Each row is a point on a landscape with many valleys, with its height.
From any point a ball rolls to the lowest of the 2 points nearest to it. It stops when none of these is lower. Distance is the straight distance between rows; heights are no part of it.
k761: [  9  -5  13  15  -4 -27 -25  17  14 -37   2  -7  10  49  -8   0  -2 -14
 -23  13   8  19 -13   5  18  12  31  -5  18  30 -21  -3   8   3  28  16
  13 -35  -6   8  20  36  13 -20   8 -11  37 -21  23   8  20]  h=440
k375: [  8  -2   6  24   3   7  37 -16 -27   9  10  11 -17 -25  37  -7  51   2
   3   3  36 -24  19 -19 -33 -14 -15  14  10  -7  34 -38 -15  17   1  10
   7  12  54   6 -33  26  16 -24 -21 -38   4  42  18  -1   5]  h=148
k103: [-21  -1 -11  10  25  14   6   8  -1 -23 -15  28 -28 -11 -21 -10 -21  18
 -34  12   1  55  -2 -12   4  30  -6 -10   1  29 -20   7   9 -30  18  -8
  -8  10 -44   5   7  -4 -12  14   3  24  22 -42 -12  19   3]  h=400
k812: [ -3 -14   9 -24 -25  -2  -5  -3  10  13 -11  -3  32 -15  31  16 -18  -5
  -8   5 -41 -22  24   4  -1 -31  11   7  -6 -31  -3  12 -27  16 -20   5
 -11   8 -10 -16 -27 -24 -21   1  28   7 -18  11  -8  -7   3]  h=473
k826: [  3   0 -18 -18  10 -21   6  -9   3  26  -8  -4  -9 -28 -18   6   3  17
  17  -4  -2   4  -5 -18  -8  14 -41 -13  -6  -5   7  14  22 -15 -11 -21
 -20  11 -37   9  28  -4 -12  20 -14   0 -14 -20 -29  -7 -28]  h=586
k450: [-21   8 -34   0 -17 -18  31   6 -14  31   9 -29  -8   0  16 -10  46  13
   3   1   7 -34  12  14 -35  18 -27 -14   9 -24  16 -29  10   4  -9   7
  12  43  -8 -23  39 -16   0   2   1 -37 -14  32 -25   6 -17]  h=253
k870: [ 15 -19  16  15 -21   8   9  22  -3   5  30  14  13  28  -6 -23  58 -17
  19  22  35 -20  -9   3 -18 -21  30  -1   8  -7   5 -32   0  11 -22  21
  33 -17  59   9  -9  34   8 -31  -4 -11   0  36  16 -16  37]  h=213
k173: [ -8  11 -11   8  -8 -17  -4  18  19 -10  20 -27   0  21  -9   0  19  -1
  18 -14  17 -27 -19 -10 -24  10 -10   2   4  -2   8   7   9  19   5 -23
  27  -6   6 -26   9  -8  17 -15   2  -3   8  10  -7  -6  -8]  h=99
k356: [-19  13  26  -5  -3  -2 -37 -15   9   2 -22 -22  -6 -34  39  29 -38 -18
   0 -18 -35 -13  43  -2 -14 -17   3 -12 -27 -20   7   9 -13  39 -11  -6
   5 -25 -21   8 -62 -34   9  -3  11  -2  13  18  10 -17 -12]  h=396
k760: [ 13   1  19  18   4  26  13  -2 -24  -8  19  15  -5  13  -1  -2  30  -7
  15  -3  43  17  -3  -3   2  -2   4  16  -5  19  18 -22  -6 -15   9  18
   4  -7  52  15 -15  23  -6  -6 -18 -19  12  29  12  -1  17]  h=222
k521: [ -3   6  -4  13 -15  40  -1  13   0  -6  18  14 -11   7 -16  -5  -4   0
  12  -7  -1  -5  -8  -6 -20 -17  13  23   5 -20  15   6  -4  23  -5 -20
   8  18  23 -34 -38 -13  -1 -11 -13  10  -3  19   7   9  -3]  h=344
k286: [-16   1 -19   3 -13  -1   8  -6  17   5   6 -11 -24   1  30  12  19   7
   5   0  -2 -37  15  -9 -35  -6  -5   6  10 -19  15   6 -10  33  -4 -22
  26  24  14 -49 -14 -23  14 -13  16 -12   8  21   5  -4 -11]  h=414
k483: [ 10   8 -21  25   8  -6  -4  25  22 -18   6 -21 -31  39 -47 -18   0   0
  20  -4  19  10 -34   3 -15  12  18   1   6   3  -9  21  33  19   2 -33
  16 -31  -5  -7   3  14  22 -28  -8  14  13 -15  -4   9  -1]  h=262
k562: [  6 -28   5   4 -32 -13  -3  30  10  17  18   0  34  33   8 -24  54 -25
   6  31  12 -36  -6   9 -14 -14  28   1  22 -16  -6 -31  -4  19 -20  23
  41  -3  34  -7  15  19  11 -21   6  -3 -15  44   5 -15  37]  h=272
k746: [-13   5  -1   4  -1 -57 -18 -11   5 -11   3 -41  -2  -1  32   9  -7  -3
  -8 -16  23 -26  21 -14  -9  18 -19 -20  -5  34  25   6  -6  17  23   0
  26 -38  -7  -2  21  -2  30 -16  13 -33  29 -14  21 -22 -23]  h=395
k560: [  7  -6 -29   2  16  42  12   4   5  11  30  31 -12  -5 -42   0 -13  16
  17   7 -11  12 -30   8   3  -5  13  -2  23  -1 -19  14  34 -20   0 -18
  -5  32  -4 -26   0  -7 -15  10 -35  34   1   3 -21  22 -16]  h=269
k127: [ 13   7  25  23  32  -1   2 -17 -16   4  -7   6 -17 -14   0  -4   9   1
  31 -29  30  31   9 -11  -4  11 -11  24 -29  32  26 -21  -3 -32  14  15
 -18 -17  30  32   2   3   0  -5 -28   6   1  -4   5  -5 -11]  h=519
k876: [-26  12  23   5  17 -18 -36 -19  17  -7  -9 -18 -24 -17  29  18 -52 -16
   0 -21 -20 -18  27  -6 -12  -5   1 -21 -19   5  14  16 -12  42   5 -16
  15 -38 -19  20 -27 -22  19 -10  11   4  18 -18  15 -21 -22]  h=353
k438: [ 20  12  13  24  11  18 -25   9   2 -20   6   1 -19  27 -23 -22 -15 -16
   6 -13   9  12 -26   9  11 -10  42   3 -16  14   5   1   4  16  -3 -12
   4 -20  19   1 -20  10   3 -25  -8  12   9  -4  12   2   0]  h=271
k594: [  2  -3  -6   5  12  27   9   3 -16  -4   8  28 -13  -3 -20  -2  -6  12
   2  17  19  43 -25  12  23   7  17  14  11  14 -16  -7  -5 -31   8  19
 -14  16  18   0  -3   4 -10  28 -11  19  -2   3  -1  19   8]  h=409
k272: [ -4   2   1   7  13  27   9  -3 -29 -20  10  39 -21  -5 -10   6   0  13
 -11  25  36  57  -5  15  18  17  17   4  12  44  -9 -23 -24 -43  17  28
 -10  -4  25  11  -8  14  -3  27  -8  -5  14   9  12  24  13]  h=437
k402: [ -9 -22  12 -21 -17 -18  33 -24 -12   5 -13  10  32  -6  33  22   8   1
 -20  24 -11   3  29  29  29  -2  -3  21  11 -12 -15 -15 -38 -23  -3  41
   0  22  25  -7   3   2  -5  26  11 -39   6  32  12  -3  12]  h=337
k673: [  6  -3  21 -29  14 -15 -32 -23 -12  16 -44   4  20 -13   2   9 -10  -3
  -1   3 -22   7  12 -22  47   1 -23 -12 -20  -4  12   9  -1 -16  -6   6
 -43 -39 -24  44  52   8  -8   5   0  19 -28 -38   9 -17   3]  h=199
k720: [  1  -5 -17 -14 -22   6  22  29  15  12  20 -10  29  21 -21  -6  35   1
   5  24  -9 -21 -22   9  -1   2   7  10  23 -17 -21   3  10  -3  -7   2
  12  24  -1 -21  28  -3   3   6   0   6  -8  28 -17   0  12]  h=156
k233: [ 17  -4  10   0   6  -9 -22   5  19 -26 -21  -5  18  19 -20  -1 -30  10
 -45   3 -28  14  -6  -9  19   1  -1 -23  -4   5 -17  32  10   5  16 -13
 -17 -22 -57  33  33   8  -7  -2  37  21   2 -47  -5   8  10]  h=81
k896: [ -2 -16  16   5 -13   2  -2 -18  -8  12 -18  15  -2 -16  34  11  -6  -1
   7  -8  -7  -6  19 -10 -21 -11 -13  17 -15 -22  18  -5 -22  16 -14  -5
  -4  15  14 -15 -37 -15   4 -11  -5 -13  -1  19  10 -14  -1]  h=263
k473: [-15   2 -18  12  11   5   8  16  -6 -39  22   9 -33  12 -19  11   8   3
 -13  19  40  30  -8   0  -1  27   6  -2  36  37 -22 -13   2 -27  22  12
  21  -3  11 -11  20  23  14  13  -2 -12  18 -12  10  27  16]  h=328
k820: [  8   9  29  19  27 -12   9 -28 -34   2 -11   8  -3 -19  25   2   3   4
  11 -24  37  33  34  -4  -2   2 -22   7 -16  33  30  -8 -16 -31  15  35
 -14 -28  43  33 -14  18   8  -5 -32 -22  19   4  17  -7   3]  h=495
k759: [ 12  -3  21  -4  -6   2 -19  -3   4  37  -8  -8   3 -11  -1  -9  25 -17
  38 -37 -18  -7  -3 -23   0 -23 -20  22 -30 -19  28 -11  -3  11 -19 -12
 -32  -3  13  27  -6 -10  -8 -11  -6  25 -37 -12   6 -30 -12]  h=683
k822: [ -1  12 -15  -4   3  13 -18   9  36   3   9  -8  14 -10   8  14 -42  -3
  -1   1 -43 -20   9  -3 -12 -25  21 -17   5 -15 -10  33   0  32 -12 -22
  12  -8 -33 -19 -33 -32 -15   1  22  25  -2 -10 -14   9 -19]  h=322
k294: [  3  -2  16 -18  10 -11 -23  -8   0  -6 -35   4  13  -4  -4   7 -21  14
 -19  10 -23  19  10 -23  27  15 -16 -25 -13  -9  -5  21   6 -12   2  -8
 -34 -26 -57  38  51   9 -11  -1  21  20  -9 -45   2   1   2]  h=145
k94: [-30  -2  -7  -2   7 -16  32 -20  -8  -3   1 -19 -17   1  51   9  19   8
 -12  -3  19 -18  39  -2 -19   7 -24 -11  12  -6  14 -19  -5   5   2   5
  33  20  23 -26  11 -10  14  -3   4 -45  15  23  10 -11  -5]  h=316
k651: [ 16 -15  32 -16 -11   7 -12  -7 -18  12 -19  20  39 -10   3   0 -10  -9
   2 -21  -6   9   4  10  24 -16  -3  21 -26   2   4 -17 -26  -8  -5  28
 -31   3  28  29 -17  -6 -13   1   2   7 -15   4   8 -17   9]  h=654
k181: [-12  16 -30   3  -6 -20  19   8   1   1  14 -38 -22  -2   2  -4  24   6
  20 -12  31 -28  25 -11 -35  28 -31 -18   1   8  30 -23  14 -12   8  -4
  24  11  -9 -22  21   1  20  -5  -6 -30   8  15  -2   0 -12]  h=221
k324: [-10   4 -30 -27  -2 -36   1  -8   1  15 -11  -6 -19 -26  -1   2 -25  21
 -10   4 -14 -10  -2 -16 -11  12 -34 -33  -8  -3  -5  23  21   2   2 -18
 -12  -7 -65   0  35  -5  -7  24  15 -13   7 -32 -22  -1 -31]  h=604
k273: [ -5   0  30 -15  15 -31 -27 -25   4   7 -26 -12  11  -9  11  11  -8 -10
  12 -20 -27  -1  19 -14  27  -7 -15  -5 -24   1  25  -3  -9   2   1   5
 -31 -35  -4  39  16   0   4  -4  -6  14 -11 -29  14 -24 -12]  h=250
k448: [  4  11  -9  -4   0 -30   6   3   3  30  -2 -32  -4  -8 -19  -9  21   4
  35 -21  17  -2 -14 -20  -6  17 -37   5 -11   3  17  -4  23 -11  -4 -11
 -28 -13 -18  17  28  16   4  10  -8   6 -12 -16 -22 -13 -25]  h=566
k125: [  9 -12  19   7  -8  12  22   3  -4 -18  43  15   5  17   3 -10  52 -21
   2  18  32  -6   5  -3  -7  -9  17 -11  18   6   5 -23 -10  -6  -7  24
  38  -1  53   9 -15  43  -2  -8  -9 -38   7  48  24  -7  34]  h=147
k739: [ 12  15  28  26  32  -1 -16 -14  -8 -27  -1   0 -22  18   1 -15 -15 -12
   4 -37  21   5  -7  -9  -5  -6  14  -3 -10  26  19   6   1  23   8 -20
   5 -27  23  13 -32  11  13 -37 -10  -4  17  -9  30 -10 -10]  h=319
k534: [ -6  -2  -9  -4 -33 -44 -10   6   6  29  -1 -43  26  11  35  -7  48  -7
 -11  -2 -11 -46   3   0 -30  -7 -16   4   3  -9  23 -29 -15  31   4  24
  20   1   9  -3  36 -13  11 -24  10 -15 -16  36   1 -17   1]  h=163
k206: [  2  -2  22   9  30   0  19 -12 -36  -9  -7  24 -15 -10  14  12  -1   8
  -8   8  48  45  20   6   8  13  -8   5   4  41   7 -21 -25 -41  22  42
 -11 -15  33  22  -6  28  -1  16 -20 -24  20   9  17   9  10]  h=467
k436: [ 10   2  -4   4  -1   0 -27  13  38 -13   2 -14  17  15  -5  -1 -47  -7
 -16   1 -35 -14 -17   0   3 -20  27 -12  10  -8 -18  32   5  32   1 -26
  14 -22 -42  -7  -3  -8  -7  -7  28  33  -5 -27  -4  12  -3]  h=279
k782: [ 23  -4  10 -10  -5  49 -13  11  -9   3  -4  21  33  -8 -23 -11 -29  -6
  -2   3 -14   4 -18  20  39 -22  27   8 -10 -15 -18   9   3 -10 -18   7
 -25  16   1   7 -17  -8 -24   6   2  32 -30  -6  -4  10   7]  h=70
k773: [-27   6 -14   7  -1 -12  21 -11  10 -31   5  -5 -33   0  35  24   7   1
 -11   2   4 -28  21   0 -24  -7 -17  -7  24  -3  19  13 -15  28   6 -22
  45  10  21 -47 -36  -4  23 -14  19 -31  33  17  23  -1  -5]  h=452
k458: [  5  -1  33   6   2   0 -15 -27 -14  14 -19   1  -1 -26  23   7 -16  -5
  12 -28 -11   4  30  -9  -1  -1 -13   9 -33  -6  27 -10 -18   3 -16   9
 -24  -9  17  23 -41 -12   4  -3 -20   1  -5  11   9 -28 -13]  h=310
k568: [-12  15  42   3  23 -13 -32 -28  -7  14 -26 -17  -6 -31  25  12 -28 -23
  14 -32 -29  -3  32 -12  13  -6 -11  -8 -30   2  26  -4 -13   5 -12  -4
 -20 -31  -8  47 -26 -16  19  -4 -16  13   5 -24  13 -29 -16]  h=295
k708: [ -6   9   2  21   6  10  -8  13   0 -53  13  17 -15  40 -17  -6 -15 -11
 -30  16   8  34 -24   4  13  12  37  -5  33  34 -26   3   5   5  31  -1
  34 -24   8  -3   8  19   5 -13  16  -4  37 -31  21  22  26]  h=401
k591: [ -1 -18  -6 -16 -38 -31  -6  21  14  29   3 -22  46  24  30 -12  54 -22
  -6  16  -7 -55  -9   9 -14 -11  10  11  10 -11  -2 -20 -10  21 -12  35
  23   5  18  -3  29   4   6 -17  15  -7 -25  40  -2 -14  25]  h=231
k462: [-15   3 -10  14   9 -45 -17  -7   0 -12  -5 -23 -20   2   2   3 -17   2
   1 -17  18   2   8 -18 -11  26 -23 -12  -6  29  16  -3   5   5  24 -11
   4 -29 -21  13  23   0  23   0   8 -11  18 -36   0 -10 -19]  h=350
k839: [ 14   2  13  13 -14  32   1 -10 -26 -26  10  33   7  -4   5   6  -2  20
  -9  -2  20  10  -7  -5  -2  -6   9  18   1  -7  11 -11 -23   4  -4   5
   5  14  38  -4 -54   8   9 -11  -8 -20  10  40  27  -7   1]  h=315
k431: [ -7 -11 -12   8 -21  32   7  -3  -1  15   9  17 -19 -14  12   1   7   8
   1   0 -23 -21   1  -4 -30 -22  -1  15  15 -36   5   2 -12  29 -15 -24
   8  31  12 -53 -38 -19   3 -10   1  -1  -6  30  -1   2  -5]  h=377
k807: [ -8  -8  -7 -16 -19 -16   5 -19   7  -8 -10  -6   2  -2  37  21 -26   4
 -15   8 -40 -14  27  16   1 -13   8  11   2 -26 -13  14 -24  13  -4  -1
   3  14  -2 -37 -32 -23  -7  13  16 -12   7  17   0  -2   8]  h=501
k536: [ 25   8  -4  16   9  61 -10  30  21   8  21  -2  -1   7 -39 -28 -34  -7
   8  -4 -18   5 -30  17  11 -20  46  -5  -7  -5 -11  13  21  16 -21 -28
   1   2  -8  -7 -22  -9 -12 -15 -13  46  -9  -9  -8  12  -3]  h=178
k489: [ 15 -16  16 -32 -35   7  -5  -1  -8  24 -18  21  55 -18  22   2   1  -9
 -13   3 -24 -24   9   5  10 -37   1  21 -13 -35 -18  -5 -30   9 -17  22
 -25  26  17   0 -22 -18 -19  -3  21   5 -37   8   6 -11  19]  h=443
k130: [-14 -14   1 -24 -10 -34  21 -14   8  -4 -12 -16  41   5  42  21  11   1
 -27  21 -16 -23  32  21  22   5   2   4  18   0 -12   0 -31 -10   4  36
  16   6  -2 -16  32  -4  -6  20  26 -43   8  22   5  -6  13]  h=287
k684: [  0  19  -6  18   0  25  -4  16   1 -50  32  18 -21  36 -40   1   3  -3
  -8  16  26  22 -28  15   6   1  43  -3  32  21  -8   3  15  13   6 -16
  32 -21  30 -23 -19  20  13 -16  -4  -5  26 -12  15  15  18]  h=359
k780: [  3  -6   7 -20  18  14  -4 -16 -18   6 -23  28   5 -24 -15   1 -12   0
  -2  11  -1  24 -12   4  31   1   2   9  -8   5 -11   7   2 -28  -7  16
 -36   7 -16  16  17  -4 -26  20 -10  27 -26 -18 -13  11   7]  h=619
k42: [-29   8 -13  -7  -7 -14  18 -23   3 -20   4  -6 -24   2  45  27 -19   5
 -15  12 -12  -8  34  15  -9   3  -1   6  17 -11  -9  12 -14  17   1 -15
  29   9   9 -45 -21 -16  16   5  13 -38  27   9  10  -7  -3]  h=483
k919: [  0   2   5  -4   0  19  -6 -11 -11 -21  -5  19  13  -5   6   5 -53  -3
 -17  10 -25   6   6   8  23  -2  34   3   5   4 -19   5 -13  -2   3  14
  -8   5 -15  -6 -25 -10  -9  10  10  19  -1 -10  -1  16   7]  h=459
k404: [-33  -3 -20  -6  12 -32  16  -7 -13 -12 -35   2 -22 -18   9   6   5  25
 -17  19  15  36  14  -6  -2  38 -34 -13  -2  19 -20   0   8 -41  20   9
 -14   9 -34   7  29   3  -6  23   4 -11  20 -37 -18   8   3]  h=640
k787: [  1  15  -4  30  15  21   5  17   5 -34  24   4 -36  31 -45  -8  20   1
  25  -4  33   4 -27   4 -11   0  27   7   6   7  -3   3  31   5  -5 -25
  20 -16  30 -17 -18  17  17 -26 -23   9  16  -5  -1  10   8]  h=313
k544: [ -7  -5 -11  -8  31  -7   3 -21 -10   7 -24  16 -20 -22  -4   7 -11  12
   7   7   4  28  -6  -6   6  15 -20  -8 -10   8  -8   8  21 -29  -4   3
 -23  19 -34   8  21  -8 -21  22 -21  18 -13 -29 -19   0  -9]  h=603
k332: [ 38   4  10  20  13  38 -11  23   2   6   9   3 -17  30 -50 -34 -10  -9
  19  -3   4  16 -40  23   9 -10  41  10 -21  -4  -5   1  17   7 -17 -17
  -7 -14  12   2 -17   5   5 -23 -15  38 -10  -8  -2  -2   8]  h=226
k477: [ 15  13   6  11  17 -22  -1 -11   4  15  -3 -15  -9   0 -11 -13  23  -5
  40 -31  12  18  -4 -12  -5  15 -19  19 -19  12  22 -15   7 -17   4   3
 -23 -28  10  42  19  12   7  -7 -22  14  -9 -19  -1 -13 -19]  h=544
k210: [ 15   7  19  12   5  24 -19   4   7 -11  -7  -2  14  -1  -6  -1 -41 -17
   0 -16 -23  -3   0  10  18 -21  25   0 -11  -7  -1   5  -2  15 -15  -8
 -10  -8 -19   0 -31 -22  -5  -8  12  21 -16 -13   6   5  -8]  h=430
k931: [-22  15   2 -13  18  24 -20 -10  -6   2 -14  -6  -1 -38  32  21 -45  -1
 -17  18 -41  -7  34   5  23 -13  17 -10 -14 -11 -36  24   3  17 -22  -7
   1   3 -59  11 -46 -29 -17  24   5   9   0 -12 -19  12  -5]  h=456
k19: [ 11   6  19   3 -13   5 -21  -1   5 -23   3  -3  12  17   9   3 -31 -13
   1 -12 -14 -12  -4   7   3 -17  22  10   1   0   1   8 -20  21   2  -9
   9  -9   9 -17 -31  -9  -1 -14  10   7   6   5  19  -3  -3]  h=397
k909: [-25   5  12   9  24 -33 -25 -26   4 -12  -8 -12 -25 -13  10  14 -32  -5
  -4 -17 -14   2  22 -18  -2  15 -20 -18 -25  16  13   4  -3  17  15 -13
  -2 -34 -20  27   6 -10  14   0   5   7  13 -44  12 -23 -26]  h=308
k33: [ 22  -3  -3   6  -4  -9 -18  18  23 -15  -1 -15  -6  22 -44 -14 -18   9
 -31  -6 -15  19 -28  -8   0  10   1 -16  -2   7 -25  26  34  12  10 -29
 -11 -21 -50  23  22  19   3 -10  16  22   1 -46 -16  15   4]  h=144
k460: [ 16  11   8  21  -3  48  13  -2 -28 -11  19  35 -22  -1 -14 -10  18  13
  17 -11  36  13  -7  -8 -12  -2   2  23  -9  -5  20 -20  -6  -4  -9  -8
  -6  16  49   1 -45  13   3 -11 -23  -7   9  33   8   0  -1]  h=274
k611: [ -4   3 -43 -18 -14  -5  30  19  13  10  16  -8  18   4 -24   1   5  18
  -6  19 -10 -14 -24   7  -5  14  -2 -10  38  -6 -30  21  25 -17   4 -13
  16  26 -18 -32  27  -2   0  18   3  -7   3  20 -24  24  -1]  h=87
k119: [  8 -12   9  19  -4  -2  14 -21 -19  27  -3   7  -5 -15  35   0  33  -7
  12 -11  22 -12  11 -20 -34 -15 -20  28 -10 -14  30 -29 -16  14  -7   1
   4  19  35   0 -17  -2   6 -19 -16 -20  -6  35   5  -7   4]  h=207
k730: [ 19   2  -6  23  -8 -24  -3  31  16  -9  -2 -21  -7  38 -51 -24   8   8
  -6   2   9  18 -32   6  -6  26   7  -7   7  12 -13  20  41   3   3 -15
 -10 -36 -31  18  16  26  26 -14   5   9  10 -30 -13   6  11]  h=203
k55: [ 13 -14   9   5 -12  -1  21  -9 -18   2  28   9   1   7  34  -9  52 -14
 -17  19  30 -26   9 -11 -21 -17   0  -2  26  -1  27 -33 -20  15   1  20
  26  10  52   0 -16  41  14 -12 -12 -46  -7  59  30  -1  23]  h=69
k165: [ -5  -1 -17   0   1  15  14  16  10 -12  -6  25 -12  -3 -38  -7 -12  25
 -25   5 -10  41 -31 -10   3  19  -9 -25   7  21 -26  24  38 -28  11 -25
 -18  11 -39   9  27  10  -9   9   6  26   5 -31 -26  34  -3]  h=426
k843: [ 19 -12  -6 -11   2  26  15  27   4  25   3  29  21  15 -45 -21  30   2
  30  10  19  24 -33  29  29  -5   0  25 -12  -9 -25   4  13 -30 -10  18
 -18  11  23  16  14  10 -25  17 -13  29 -23   9 -18   3  21]  h=179
k554: [ -2 -26   0 -18 -14   5  33  -5  -5  22 -13  14  23 -11  17   9  38   2
  -7  19 -11   0  10  25  27 -10  -2  28   7 -20 -18 -11 -30 -29 -15  40
 -10  47  22  -1  26   3 -21  31   1 -23 -17  31 -17   7  13]  h=379
k549: [  6  11  -9  19  11  49  -2   3 -10  -7  25  21 -24  -1 -35  -8 -21   2
  16  -6   2  18 -21   3   2  -9  23  11   4  -1  -1   6  13  -2  -5 -15
  -2  24  10 -18 -26  -8  -7  -2 -28  24  -7  -4 -11  13 -10]  h=305
k428: [ 10 -11  26 -36   6   4 -12 -14 -16  25 -29  23  32 -14   0   6  -6 -12
   6  -6  -3   7   5   7  44 -14  -8  13 -19  -7   4   9 -20 -29  -5  27
 -35  -7   2  31  23   0 -30  18   1  14 -31 -13   0  -3  21]  h=636
k596: [-15  14 -36   3  -2   2  11  18   4  10  21 -25 -19   2 -12 -11  34   6
  24 -13  21 -28  -6 -12 -42  14 -24  -4   2 -13  17   0  22   9   2 -26
  20  25  -4 -31  15  -8  17  -7  -5  -8   4  22 -13   5 -20]  h=165
k293: [-22   1  -2 -10  -2 -55  13 -22   2   0  -8 -33  -1  -7  52  17   6   9
 -13  -3  16 -20  39  -3  -9  18 -31  -9  -5  22  17   4 -13   8  13   8
  24 -11   2 -15  18 -13  20   0  -1 -44  27   4  16 -24 -12]  h=364
k198: [ -2  -5  -7   0  -8  -4  20   6   6  10  11 -13  13   8  -2   5  29  -5
  12   3   9 -15  -5  -3  -7  -1  -7  20   2  -6   4 -10  -7  -6   3  11
   3  23  13 -13  16  -9   0   1  -2  -5  -3  20 -10  -1   9]  h=217
k857: [ 22  -5   6 -12  -9  48  -2  21 -14   9   4  31  24   2 -42 -27  -6  -3
  11  11   7  25 -41  38  41 -11  33  13 -21  -2 -26   2   9 -26 -12  11
 -31  11  25  18  -9   6 -28  16  -5  33 -30   2  -9   1  21]  h=126
k873: [-11  -2  -2 -22  16  11   0 -13 -10 -21 -13  33   6 -11   6  10 -38   9
 -34  35 -27  19   7   0  26   3  22  -5  11  12 -41  22  -6 -20   5   8
 -10  13 -28   0   7 -13 -21  29  14  10   0 -27  -8  23  19]  h=478
k516: [  4   9   3   2  22  -9 -13 -13   9  23  -4 -14 -23 -25 -10   8   6  -7
  37 -33 -16   3  -1 -24  -7  11 -26  -5 -22 -13  34  -3  11   2  -9 -21
 -28  -5 -17  26   6 -10  -4  11 -19  27 -12 -32 -10 -32 -41]  h=712
k183: [  8  -7 -20 -12   5  22   5   3   9  -5  -7  33  13  -9 -20   4 -29  21
 -27  28 -24  27 -28  -7  20  -1  15 -13  18  12 -39  29  16 -22   9 -13
 -11  18 -38  -3  24   6 -22  15   8  23 -11 -23 -18  30  10]  h=451
k341: [-16   9  13  -3   5  19 -18 -14   8   7 -13  -4  -8 -29  22  20 -35  -6
   9  -5 -34  -8  29   6  -2  -5   6  -6 -15 -24  -5   9   1  14 -23 -12
  -4   9 -27 -10 -61 -32  -5  13  -2  -1   3   3  -8  -8 -12]  h=429
k363: [-19  11  13   1  27  15 -23  -9   9  -2  -9   0  -8 -26   5  14 -40  -4
 -17  15 -36   1  12 -10  14  -8  13 -29 -16  -5 -21  19   7  14  -5 -15
  -2  -7 -61  18 -14 -27  -8  15   9  27   2 -38 -14   7 -13]  h=479
k874: [ 10   0  -3   2  -7 -35 -29  19  41 -13  10 -29  -2  15  -7  -5 -29  -4
  -7  -5 -20 -20 -16  -8  -9   1   3 -15   6  -3  -6  28   9  35   9 -32
   6 -38 -39   1  12   8  14 -11  34  14   3 -32  -6  -1 -15]  h=229
k899: [-23   2 -34 -12   9 -39  18  -3  -4   2 -10 -10 -15 -17   3   5  -8  24
 -14  14   3   2   4  -1 -11  27 -23 -16  12   0 -14  12  14 -14  11  -6
   5  11 -35 -14  31  -5   7  29  10 -25  19 -22 -18  12 -11]  h=622
k680: [ 11 -15 -20 -16  -2  27  20  20   4  25  16  23  13  -1 -41 -13  24  12
  28  10   4  11 -39   8   8 -12  -1   8   8 -11 -30  14  26 -31  -7  -6
 -11  40   6 -13  17   1 -21  14 -31  33 -10  19 -22  14   2]  h=228
k305: [ 13  -5  18  11 -20  11 -20  -8  -7 -22   1  17  17   1  23   2 -18  -5
 -18 -22  -2 -13   1  -4  -8 -21  12   9   5  -5  13   4 -31  27  -4  -3
  11  -4  32 -12 -55   7   6 -32  11 -14  18  34  37  -6  -2]  h=360
k140: [  1   1  12   3  16   4  13   8  -7 -25  20   9 -14  20   0   6  12 -14
   2  11  47  22   2   5   5   5  12   3  19  25   2 -18  -3 -29  17  20
  15 -11  29   2   7  30   4  -1  -9 -18  20  16  22   7  14]  h=275
k20: [ -9  -5   3  -9 -25 -36  11  -8   9  10  -7 -26  34  15  33   9  35 -11
 -18   5  -7 -33  23   7  -1   4  -9  -1   8  -2   9 -21 -26   3  12  29
  18  12  10  -4  33  -6   7  -2  13 -29  -3  32   1 -12  12]  h=230
k842: [ -6   6 -26   7 -13 -29 -19  23  20 -16  15 -34  -8  20  -5  -8 -19   2
   1  -5   7 -27 -21 -10 -18  15  -6  -8  12  -3   5  26  13  24  22 -27
  24 -20 -25 -26  16  -2  21  -3  16  -4  12 -21  -7   0 -17]  h=169
k472: [ 22 -10  37 -18 -11  15 -25 -10 -12  38 -18   7  36 -17   2 -12  17 -12
  25 -35 -23  -3   6 -12  21 -32 -10  19 -39 -14  23 -27 -11   3 -11  16
 -41  -9  27  42   0  -4 -12  -7   0  18 -29 -18  18 -23   3]  h=669
k492: [-30  11 -30  -2  -8 -12  33  -7  -4   2  12 -35 -24  10  24   0  30  12
  -6  -2  20 -32  31  18 -36  26 -28 -32  17 -11  26 -30   4   0   4   4
  35  34   7 -36  24  -4  13   4   7 -45   1  26   5   4 -15]  h=273
k349: [-12  10 -42  -3 -23 -18  30  20  -5  21  15 -39   7  24 -14 -15  37  -7
   6   2   4 -29   7  20 -29  27 -21 -25  15  -6  15 -22  19 -12   2  14
  14  18 -19 -16  47  13   4  13  -3 -26  -8  43 -16  12   9]  h=202
k985: [ 19   2   5 -15   5  -5 -16  11  27  33  -1 -21   3   0 -19  -9  11  -7
  27 -24 -20  -9 -20 -19   1  -5 -24   3 -20 -25  20   9  20  12 -15 -18
 -24 -10 -11  19   9  -5  -9  -4  -3  32 -33 -24 -12 -25 -29]  h=698
k851: [ 32  -1   9 -13 -12  54 -12  31  14   6  14   7  39   6 -22 -14 -26  -7
   1  -2 -35  -6 -25  26  18 -38  41   2  -2 -27 -23  13   8  17 -18 -11
  -4   4  -6   0 -29 -14 -14 -10   2  40 -29  -6 -11   9   1]  h=125
k663: [-14   3 -22  14  19  10  10   4  -2 -19   7  17 -37   0 -19   6 -20  17
  -7  21  18  36  -9  -9  -5  25   0  -1  19  23 -14   8  11 -22  26  -2
   5  10 -11  -9  10  -4   0  13  -9  12  16 -24   2  25   0]  h=370
k882: [ 19 -29   1 -30 -36  14   8   7  -5  26   1  27  48  -3   7  -2  21  -7
  -6  21 -18 -12  -7  20  23 -28   7  29   0 -21 -29 -10 -27  -8  -7  26
 -13  39  25   0   4  -5 -28  17  17  -1 -30  27 -13  -1  26]  h=413
k471: [-13   9 -50  -8  -7 -12  44  14  -9  22   3 -24   6   0 -13  -1  21  20
  -3   8   5 -12  -7  18 -10  26 -28 -27  29  -3 -10  -9  18 -26  -2  11
  11  32 -18 -30  43   7  -4  27  -5 -29  -4  28 -25  24 -14]  h=150
k495: [-13   1  -4  11  12 -36   7  -3  -9   0 -31  -1 -12 -15 -13   2  12  15
 -10  -3  23  34   8 -17   0  40 -28  -4  -5  36   6 -11   8 -31  25   8
 -30 -18 -29  23  33  15   1  14   3   1   5 -37 -15  10   3]  h=655

Call two points neighbours if one is among the 2 nearest of the other. Go from one point of each pair to the other, from neighbour to neighbour, staying as low as possible. Name the highest point that can't be avoided.
k760, k611 -> k210
k760, k782 -> k19
k611, k173 -> k198
k55, k534 -> k562
k534, k233 -> k458
k909, k173 -> k746

Write out the way that a ball takes from each point below.
k807 -> k812, k489, k882, k554, k402, k130, k20, k534
k42 -> k773, k286, k431, k521, k549, k560, k680, k843, k857, k782
k873 -> k183, k165, k103, k663, k473, k140, k760
